Each scene shows the same named points in several views. A view is turned or mirrored, shifted and resized as a whole, has a little noise and may leave points out.
In the rows, zero is written as 128.

Scene 1
View 1
Q681: [149 122 141 125 148 134 144 145 150 116 123 110 118 111 142 108 122 135
 135 108 123 128 137 164 156 174 155 148 122 153 121 141 116 131 149 150]
Q811: [123 120 143 133 115 121 162 130 122 120 119  87 112 103 138 108 105 121
 167 123 103 127 121 155 146 152 155 119 133 158 163 136 119 156 125 128]
Q325: [147 114 139  89 123 131 148 154 136 131 106 104  99  87 152 115 137 124
 134 105 115 130 154 172 180 156 191 152 135 168 128 118 126 121 138 147]
Q800: [143 115 140 107 140 131 160 166 147 133 112 110 114 105 137 115 125 126
 125 115 118 129 135 177 167 159 168 155 127 161 125 136 110 125 138 153]
Q484: [149 140 146 169 155 155 128  97 150  83 146  95 136 120 139  94 123 144
 167  97 132 134 122 126 120 201 115 120 110 138 124 148 131 159 160 128]
Q942: [134 138 169 152 147 180 146 124 169 119 129  98 164 105 125 101 123 116
 154 112 142 134 120 160 154 176 135 139 114 148 149 141 130 132 144 130]
Q182: [151 128 152  70  97 167 140 114 119 113 117  73 102  45 176 122 172 124
 169  83 130 140 184 139 190 154 212 145 142 185 136  78 180 123 140 110]
Q593: [151 120 132  98 108 124 147 120 112 109 116  83  85  81 163 116 136 133
 165 101 104 136 160 141 158 158 186 130 138 166 135 110 142 148 135 129]
Q258: [154 121 115 147 150  92 140 127 125  91 131 107  89 132 146 100 106 155
 156 113 100 124 128 140 116 188 131 123 121 141 111 156 100 171 143 153]
Q408: [155 122 142 137 167 146 140 146 163 110 129 117 131 122 129 103 126 134
 132 108 135 131 130 167 152 189 138 150 112 142 110 151 110 125 155 153]
Q898: [148 113 141  89 135 135 153 161 146 132 107 108 109  88 148 118 141 129
 127 105 121 131 150 179 181 157 188 156 131 168 118 117 125 116 143 146]
Q83: [126 118 136 134 127 112 165 142 129 126 111  94 109 117 132 107 101 124
 156 130  98 126 116 162 145 155 152 127 133 153 159 145 106 152 131 137]
Q862: [131 133 160 127 113 160 147 106 132 108 125  73 126  82 152 109 133 119
 177 109 124 138 134 142 154 161 159 123 131 161 161 120 152 149 139 110]
Q503: [168 123 113 145 165 102 124 122 134  79 139 109  87 132 153  99 124 165
 152 104 111 127 140 136 117 200 130 129 117 143  94 155 105 162 161 154]
Q767: [147 130 159 110 130 174 149 140 158 127 119  96 139  85 143 111 145 115
 145 103 140 136 143 168 178 165 171 153 122 161 136 118 145 116 149 129]
Q790: [158 115 113 138 161  97 140 146 136 103 124 118  91 134 138 100 112 155
 134 113 103 125 131 159 126 188 143 139 120 144 100 161  88 150 150 165]
Q463: [152 130 138 115 123 138 140 114 126 100 129  85 104  87 160 112 140 138
 165 102 117 135 152 136 149 172 168 131 127 156 133 117 147 153 140 125]
Q900: [159 133 133 138 134 142 124  85 127  74 140  82 103  95 164 103 145 154
 181  89 123 138 151 116 127 191 144 121 122 150 119 125 152 168 156 124]
Q994: [128 127 146 145 137 133 157 133 140 122 122  92 128 118 126 102 100 124
 162 127 113 131 111 161 139 164 137 122 124 146 155 150 114 155 135 134]
Q715: [143 120 127 146 142 101 148 128 131 104 128 101 101 126 136 101 104 139
 158 121 105 130 123 149 127 178 140 122 125 147 132 150 101 166 141 142]
Q631: [118 119 165  86  89 159 170 143 129 148  99  78 124  62 145 125 135  97
 158 118 117 136 146 173 195 128 203 140 150 178 181  99 153 123 122 115]
Q190: [150 124 129 128 130 111 139 116 118  96 129  90  93 108 150 108 121 145
 163 108 105 133 137 138 135 176 150 120 129 152 131 137 120 163 140 135]
View 2
Q503: [101  97 172 110 110 173 190 140  71 185 142 128  51 173 179  98  81 163
 194 134 168 132 139 136 113  82 177 147 144 120  41  94 164 174 146 199]
Q631: [131 126 175 152  92  43  78 101 143 226  82 123 211  87 124 117 186  93
  52  91 142 113 140 154  94 109 136 101  98 130 188 138 133 201  63 131]
Q767: [122 128 177 127  85  64  78 118 122 222 127 141 134 144 129 102 157 123
 139  90 136 148 136 152 102  93 142 134 111 120 140 108 144 155  35 127]
Q900: [ 83  99 148 129  92 122 149 100  82 241 105  74  92 153 163  29 126 178
 198  96 198 145 160 154 111  64 195 123 144  73  58 101 146 200 102 183]
Q593: [ 98 109 164 147 108 116 147 116 113 204  84  74 148 120 180 104 157 135
 100  89 160 127 156 155  97  91 188 103 119 114 134 128 144 212 111 163]
Q681: [126 114 185 119  96 117 127 141 103 195 140 154 100 154 141 123 120 128
 143 113 136 135 123 139 105  97 139 144 125 141 106 102 156 159  93 159]
Q862: [113 113 161 142  86  71  97  91 104 246  87 114 158 114 120  47 143 137
 137 106 187 119 147 144 108  92 148 119 120  94 106 117 139 201  75 159]
Q715: [126 107 176 119 107 147 170 127  86 194 118 153 115 134 144  92  79 136
 156 153 174 102 134 133 114  96 150 131 135 131  58 115 164 182 152 198]
Q790: [119 102 187 111 119 172 182 149  80 164 144 157  64 167 170 133  78 141
 159 148 149 119 127 132 109  93 153 141 136 155  56 104 172 163 148 197]
Q325: [117 114 186 138 108 104 130 134 121 184 114 117 130 140 173 160 162 112
  82  89 120 142 136 159  92 105 155 124 110 148 155 115 152 176  83 144]
Q463: [ 98 104 167 136  94 109 138 111 101 223 100  89 127 134 165  71 141 147
 144  97 172 134 151 153 103  89 178 117 126 101 103 111 140 199  96 165]
Q258: [116  99 177 117 111 174 194 139  79 180 126 140  82 144 162 100  71 155
 168 152 171 105 142 129 109  86 164 132 139 130  45 107 163 182 161 207]
Q408: [127 124 190 110  92 111 128 135  94 194 165 173  73 183 132 118 106 141
 179 124 129 145 119 133 108  95 133 163 132 141  76  92 160 129  75 157]
Q800: [131 120 188 124 103 100 115 130 116 191 118 157 145 131 135 138 129 105
 102 121 130 119 126 143 104 109 133 135 114 144 132 119 154 167  92 156]
Q182: [ 94 112 161 150  92  67 101 102 120 242  90  62 160 128 174  92 196 135
  99  51 149 156 161 170  97  86 184 107 106  87 173 120 134 206  52 128]
Q83: [129 115 179 127 112 121 138 118 107 190 101 168 152 109 126 108  91 108
 116 163 162  81 128 127 110 110 129 121 118 149  91 122 156 190 143 186]
Q484: [109 113 164 116  84 114 128 104  74 241 127 145  80 161 117  20  81 167
 227 128 192 130 141 129 123  77 152 149 144  84  29  95 155 167  99 185]
Q994: [137 119 183 125 102 104 120 116  98 210 115 177 141 120 105  85  85 121
 146 153 170  88 131 125 110 103 120 137 128 137  68 116 160 179 121 184]
Q942: [135 131 177 118  73  63  73 113  99 240 140 179 128 151  79  64 109 126
 182 121 159 133 120 132 114  90 114 151 129 121  80 101 146 149  58 149]
Q190: [109 101 164 125 108 145 164 122  91 208 109 109 121 130 164  77 108 147
 155 133 178 111 151 140 104  93 166 120 129 109  78 118 155 202 137 189]
View 3
Q190: [146  93 133 135 107 139 134 127 138 100 163 160 146 116 130 172 122 143
  64 125 148 112 200 163 161 115 178 159 102 126 123  97 115 107 109 129]
Q900: [174 100 136 163 130 130 135 139 172 109 180 154 129 117 151 217 105 159
  62 130 149 144 199 184 170 113 209 212  74 134 108  71 151 102  86 157]
Q503: [152  46  93 134 129 110 156 100 163 129 155 125 149 112 162 179 121 140
  35 130 169  72 213 149 145  96 202 158  93  96 149  92 136 107 107 145]
Q408: [ 96  93  77 132 121 120 205 123 152 133 153  83 139 139 160 163 148 128
 103 114 180  96 141 114 119 108 158 174  93 117 138  87 158 104 112 130]
Q631: [ 91 184 168 105  82 206 151 230 100  75 173 152 143 140  65 107 150 150
 155 118 138 180 124 156 145 178  94 188 115 154  83  94 122 117 129  82]
Q790: [123  41  88 110 118 117 173  94 138 128 142 112 160 115 154 150 134 127
  45 127 169  62 197 134 131 102 179 133 111 105 156 104 128 114 118 134]
Q862: [128 158 150 152 100 151 135 167 130  87 192 157 126 138 122 177 139 149
 122 114 137 168 157 163 165 134 146 200  86 164  89  84 119 102 111 126]
Q942: [ 85 150  99 163 118 116 190 127 144 108 186 109 123 159 153 182 161 128
 144  95 157 143 122 106 132 103 134 189  75 161 108  93 141  95 114 121]
Q715: [126  87 107 130 107 120 141  95 125 106 162 151 148 121 146 163 143 128
  71 113 153  91 191 138 148  97 169 132 104 131 134 103 102 102 122 126]
Q182: [129 148 169 123  99 201 151 248 156  98 171 147 142 115  81 148 111 167
 124 141 142 192 156 192 154 179 154 241  94 130  85  76 170 120  96 111]
Q994: [104 127 106 141 103 122 150 100 118  96 173 146 134 143 141 162 162 123
 107 105 155 112 158 125 147 100 138 138 101 150 120 108  96  96 132 117]
Q83: [118 104 121 127 100 130 127  97 100  96 164 165 145 129 128 150 155 127
  76 115 146 100 190 138 151 107 148 117 122 141 132 117  82 104 132 115]
Q593: [148 113 159 111  99 185 132 191 135 100 164 164 147 108  94 140 114 153
  84 139 142 149 185 188 163 148 165 184 109 125 112  87 136 118 106 110]
Q681: [105  94 102 120 118 145 186 144 141 120 151 105 151 134 134 148 140 131
  97 120 168 107 154 132 129 125 150 174 111 118 128  95 144 115 115 120]
Q898: [ 91 104 124  91 104 179 193 202 131 115 144 104 159 121 102 106 137 143
 111 133 166 122 141 145 121 154 126 182 113 109 119  97 156 126 121  94]
Q325: [102 105 132  88 102 186 179 204 135 108 144 116 160 119  88 106 132 141
 106 139 160 130 156 154 127 159 133 182 121 113 122  97 150 125 121  96]
Q767: [ 92 142 131 132 108 163 194 188 148 110 166 106 142 146 117 149 144 141
 141 119 160 158 116 135 129 147 133 215  84 136 101  87 160 112 111 109]
Q258: [147  52 100 124 117 117 146  89 135 115 155 141 154 112 154 173 129 130
  38 127 161  72 214 150 154  98 192 131 107 112 149 109 116 106 119 136]
Q463: [148 119 142 132 106 155 145 170 152 104 174 150 138 119 118 166 119 154
  89 131 150 145 180 174 159 133 170 197 100 133 114  85 140 112 105 126]
Q800: [ 91  96 111  99 108 157 187 164 126 119 146 103 157 134 117 109 147 135
 108 125 165 102 143 126 122 135 132 161 116 117 130 101 142 116 126  97]
Q811: [114 139 133 131  91 141 124 125 103  88 182 167 142 139 113 144 154 133
 103 114 138 128 176 146 160 119 130 137 112 153 113 110  87 105 131 104]
View 4
Q631: [113 201  88  94  40  79 186 116 114 183 201 143 102 133 152  96 115 102
 145 111 158  40  98 120 168 122 107  90 172  98 150 111 177  51 165  41]
Q681: [105 171 127  98 100 107 172 127 132 158 154 117 140 107 137 126 145 104
 144 124 120 123 138 114 119 129 108  96 149 145  73 165 200 138 142 106]
Q898: [ 88 194 120  86  78  98 183 130 130 171 175 125 134 105 126 105 138  92
 148 127 131  77 104 116 143 104  99  82 155 115  85 132 206 123 150  61]
Q463: [138 175  79 132 103 104 157 126 105 130 164 122 141 145 156 102 118 130
 149 129 169 120 127 117 144 154 109  99 148 151  77 148 163 100 147  65]
Q862: [157 174  75 134  75  92 162 121  99 154 165 135 113 155 171 114 118 133
 147 117 157 108 136 118 148 173 126 109 156 148 124 163 162  55 147  88]
Q593: [118 189  85 126  99 102 157 119  97 135 185 115 135 162 155  84 126 115
 154 117 176 102 119 131 162 129  97  89 155 126  76 131 162  99 151  39]
Q190: [125 168  99 128 131 111 155 126 102 127 162 107 144 166 165 109 136 127
 162 101 153 147 151 131 137 141 100 106 141 156  62 168 155 123 144  89]
Q325: [ 91 189 115  88  83  99 181 119 131 165 183 123 131 121 136 102 139  92
 145 120 136  76 107 122 142 101  94  85 149 110  87 127 191 122 150  54]
Q83: [104 182 132 106 116  87 175 114 115 152 176 105 111 179 173 129 151 100
 168  65 125 114 159 146 133 122  88 120 153 140 106 189 164 118 149 120]
Q715: [116 162 123 120 135 100 157 121 112 131 153 101 138 162 163 122 153 116
 158  83 128 156 169 140 121 136  95 117 142 159  61 196 169 147 141 123]
Q900: [166 156  64 155 121 115 138 136  93 108 134 123 160 140 163 111 115 151
 146 154 179 166 148 109 137 183 122 102 138 176  50 166 155 103 136  78]
Q408: [116 164 140 101 100 103 176 137 143 169 136 121 138  84 133 142 146 106
 140 141  98 139 143 108 106 142 123 102 138 162  70 184 211 147 138 131]
Q503: [119 152 121 130 161 124 145 133 121 115 132 100 174 133 147 121 147 125
 151 128 138 184 161 123 110 139  96 103 129 175  17 188 178 178 135 110]
Q258: [110 162 128 124 161 112 148 122 108 120 147  84 160 163 165 120 156 121
 169  95 136 174 173 141 113 125  87 112 132 165  31 198 166 169 135 113]
Q994: [119 169 128 114 103  86 170 122 117 160 159 115 115 160 172 135 151 118
 162  77 122 128 165 133 120 144 112 123 149 157 109 204 179 111 149 141]
Q767: [131 179 103  96  50  96 182 130 128 183 161 149 116  87 136 116 124 105
 138 147 127  84 115 105 134 147 129  97 153 140 121 141 202  89 142  86]
Q811: [123 178 111 111 102  84 168 117 103 153 176 114 105 180 177 122 144 117
 166  67 139 111 159 141 136 140  99 122 150 141 114 184 160  87 147 105]
Q942: [150 160 117 106  64  88 174 130 130 182 142 140 111 102 153 155 130 121
 141 129 105 122 152 107 113 177 143 111 152 162 130 194 201  90 139 145]
Q484: [169 146  94 143 117 106 146 132 107 131 114 122 141 123 169 145 128 148
 144 141 137 180 168 112 103 194 140 116 137 191  73 205 178 118 129 138]
Q800: [ 89 185 140  90  96  97 186 124 140 174 175 120 128 112 131 122 148  89
 149 106 110  94 126 118 125 111  98  96 150 124  90 154 201 135 150  92]
View 5
Q593: [156 121 151  99 126 108 124 136 103 130 126 152 162 117 131 183 158  96
 131 136 109 190 136 185 109 159 101 101 124  89 131 154  59  96  98 126]
Q715: [111 108 172 125 117 111 124 140  67 117 126 141 118 151 140 155 142 134
 144 164 159 168 145 144 123 118 129 138 161  61 127 123  84 111  76 145]
Q898: [178 124 182 127 143  89 126 134 126 123 111 133 108 122 156 175 127  91
 118 104 127 179 120 147 119 144 122  79 136 102 122 138  21  70 114 110]
Q631: [195 132 137 113 175  73 143  94 187 154 155 123 129  82 130 182 126 102
 110  93 116 174 123 202 104 172 111  98 114 100 133 141  47 108  85  83]
Q503: [108 109 184 117  92 131 113 175  17  99 110 146 119 165 158 152 162 124
 164 177 146 171 141 124 135 107 124 122 161  66 123 135  62  83 100 160]
Q811: [126 113 148 119 147  89 142 100 132 146 155 134 122 122 119 155 125 142
 131 145 161 150 144 180 117 134 118 149 153  57 135 113  96 135  54 119]
Q900: [124  92 138  95 105 138 130 173  44 102 136 127 157 107 146 167 206 126
 190 173 110 156 130 183 129 140 107 132 134  69 131 164  69  88  96 140]
Q325: [174 129 177 121 144  95 122 130 124 132 117 141 118 124 153 173 130  90
 116 107 119 187 127 162 112 147 116  78 128  99 128 142  27  79 107 111]
Q463: [145 107 150 104 123 116 128 143  89 118 133 131 150 111 142 176 176 112
 158 144 116 175 132 178 119 147 105 115 133  83 134 156  64  92  93 129]
Q408: [138 101 183 138 119 113 129 164  63 100 109 116  91 139 175 153 148 117
 151 138 143 156 124 120 137 108 133 103 155  83 124 139  32  68 114 132]
Q994: [123 106 160 128 136  94 139 123 106 125 142 118  97 129 136 149 132 143
 138 143 161 142 138 153 129 119 129 139 164  66 126 117  78 114  67 127]
Q681: [149 110 179 131 128 105 130 147  90 110 120 120  95 130 159 157 139 112
 141 129 142 162 124 138 134 121 129 108 147  85 126 130  39  79 102 125]
Q190: [124 111 165 112 112 110 121 143  67 120 130 144 139 137 133 164 160 120
 147 160 136 175 145 160 117 133 116 129 148  66 134 137  73 105  84 139]
Q484: [111  87 144 121 113 133 151 165  48  90 145 102 106 113 157 148 190 154
 195 171 142 125 128 151 148 101 120 151 156  61 124 144  78  93  92 137]
Q83: [127 115 176 126 134  91 129 115 114 138 138 135 109 143 131 153 118 134
 123 143 159 162 144 153 116 129 125 131 159  60 127 107  79 123  65 133]
Q258: [102 107 185 124  98 117 112 155  34 112 113 148 124 170 142 153 140 132
 148 176 151 178 150 128 123 114 123 129 171  57 122 123  79 105  81 160]
Q800: [158 122 186 141 143  91 125 129 117 123 118 121  94 130 158 159 116 106
 117 115 146 168 125 135 117 127 128  94 138  92 120 124  30  81 103 119]
Q767: [180 109 156 129 154  97 147 137 129 113 136  96 101  88 162 166 154 114
 151 107 124 143 111 166 133 137 123  99 131  99 123 152  28  73 110 100]
Q182: [187 120 130 100 146 109 135 136 134 126 137 129 163  81 141 192 177  90
 146 111  85 178 118 208 113 175 101  85 105 104 135 177  40  77 113  99]
Q942: [147  93 147 138 151 106 162 135 117 105 150  79  77  95 163 145 150 148
 167 128 149 119 108 150 144 109 133 136 152  76 123 132  53  83  88 107]
Q790: [115 111 200 129 105 114 112 157  44 108 101 143 105 175 158 152 129 118
 135 159 160 176 146 111 126 106 129 112 170  69 120 114  57  88  93 159]
Q862: [150 103 127 108 139 111 149 127 122 123 157 111 135  80 133 168 173 134
 161 138 124 143 124 195 127 147 109 133 132  77 131 150  75 105  83 113]
View 6
Q942: [106 146 140 130 115 129 124 125  99 111  73 181 158  85 130 113 146 122
 130 101 134 142 162 153 159 168 151 145 124 167 108 125 136 192  99  97]
Q900: [ 34 143  88 153 141  81 140 138  99 161  92 159 164  66  57  86  61 131
 150 195 108 118 114 149 187 174 128 158  61 131 122 122 132 131 110 144]
Q463: [ 52 147  82 106 115 103 112 169  98 169 105 146 143  86  92  73  92 129
 158 173 135 145 137 144 164 163 116 179  70 146 118 141 107 136 120 151]
Q182: [ 20 148  83  87 112 120  88 182  94 168  99 162 124  93 151  55 153 116
 181 189 150 179 129 141 120 119 115 235  35 141 129 151 108 108 131 169]
Q800: [ 87 163  74  72  91 126  97 192  87 131 114 127 105 103 135  91 118 162
 145 108 132 151 193 124 130 168 135 143 154 165  98 158 101 129 116 116]
Q258: [ 95 149  61 118 121  86 135 187 101 150 131 107 131  83  47 102  12 166
 130 135 100 104 168 140 200 212 119 100 143 150 100 132  99 139 103 128]
Q325: [ 34 161  50  68  88 112  87 203  74 159 119 128  96  91 129  66 116 171
 159 146 127 162 173 112 119 155 123 162 127 156 114 173 100  85 129 140]
Q484: [ 83 141 111 164 138  89 144 114 105 129  82 167 179  59  60 118  71 130
 131 148 101 106 140 153 201 201 145 122 109 142 109 116 141 171  94 108]
Q593: [ 59 146  57  80 114 109  99 202  99 178 123 121 120 102 113  67  93 132
 170 182 140 159 138 148 148 152 107 195  68 146 125 147  93 110 122 164]
Q715: [116 140  77 110 120 104 129 179 104 141 125 115 132  90  70 104  44 151
 129 127 113 116 166 153 195 200 122 115 128 155  97 133  96 161 103 125]
Q811: [141 134  92  81 123 123 121 195 117 149 119 102 132 109 109 101  93 124
 140 123 144 144 154 179 181 173 112 157  91 167 102 128  88 180 113 149]
Q898: [ 57 165  73  65  86 125  91 199  77 140 111 139 101 104 156  71 138 162
 152 124 140 166 184 118 110 148 126 163 137 164 108 166 101 110 127 130]
Q767: [ 63 158 108 100 101 129 101 154  88 134  85 170 128  90 154  86 166 134
 153 128 141 163 165 135 119 141 135 181 108 158 117 141 123 142 117 115]
Q631: [104 146  99  41 102 150  72 215 106 154 110 132 111 125 188  71 180 105
 163 134 189 196 156 163 116 116 106 232  63 171 116 149  84 158 133 165]
Q790: [ 89 156  50 107 107  93 126 187  84 132 126 112 122  83  61  96  31 191
 123 121  97 113 183 124 181 208 132  88 174 155  95 149 102 124 103 112]
Q994: [141 136 101 103 119 123 129 176 113 128 114 113 138 101 106 113  87 134
 130 103 135 130 167 167 181 186 129 130 116 166  95 131 107 187 103 125]
Q408: [ 73 159  94 121  94 112 119 145  80 115  92 154 138  75 113 106 111 168
 123 108 107 125 186 112 150 188 152 106 173 159  94 141 131 143 104  88]
Q503: [ 61 152  56 132 120  79 137 163  88 143 118 126 143  65  41 100  22 178
 136 150  83 104 160 124 192 211 131  98 149 137 106 141 114 119  99 110]

Which points are out of place in each view (at most two, in the order of its rows)? Write none if all are in place.
view 1: Q182
view 2: Q800
view 3: Q83
view 4: Q631
view 5: Q811, Q408
view 6: Q325
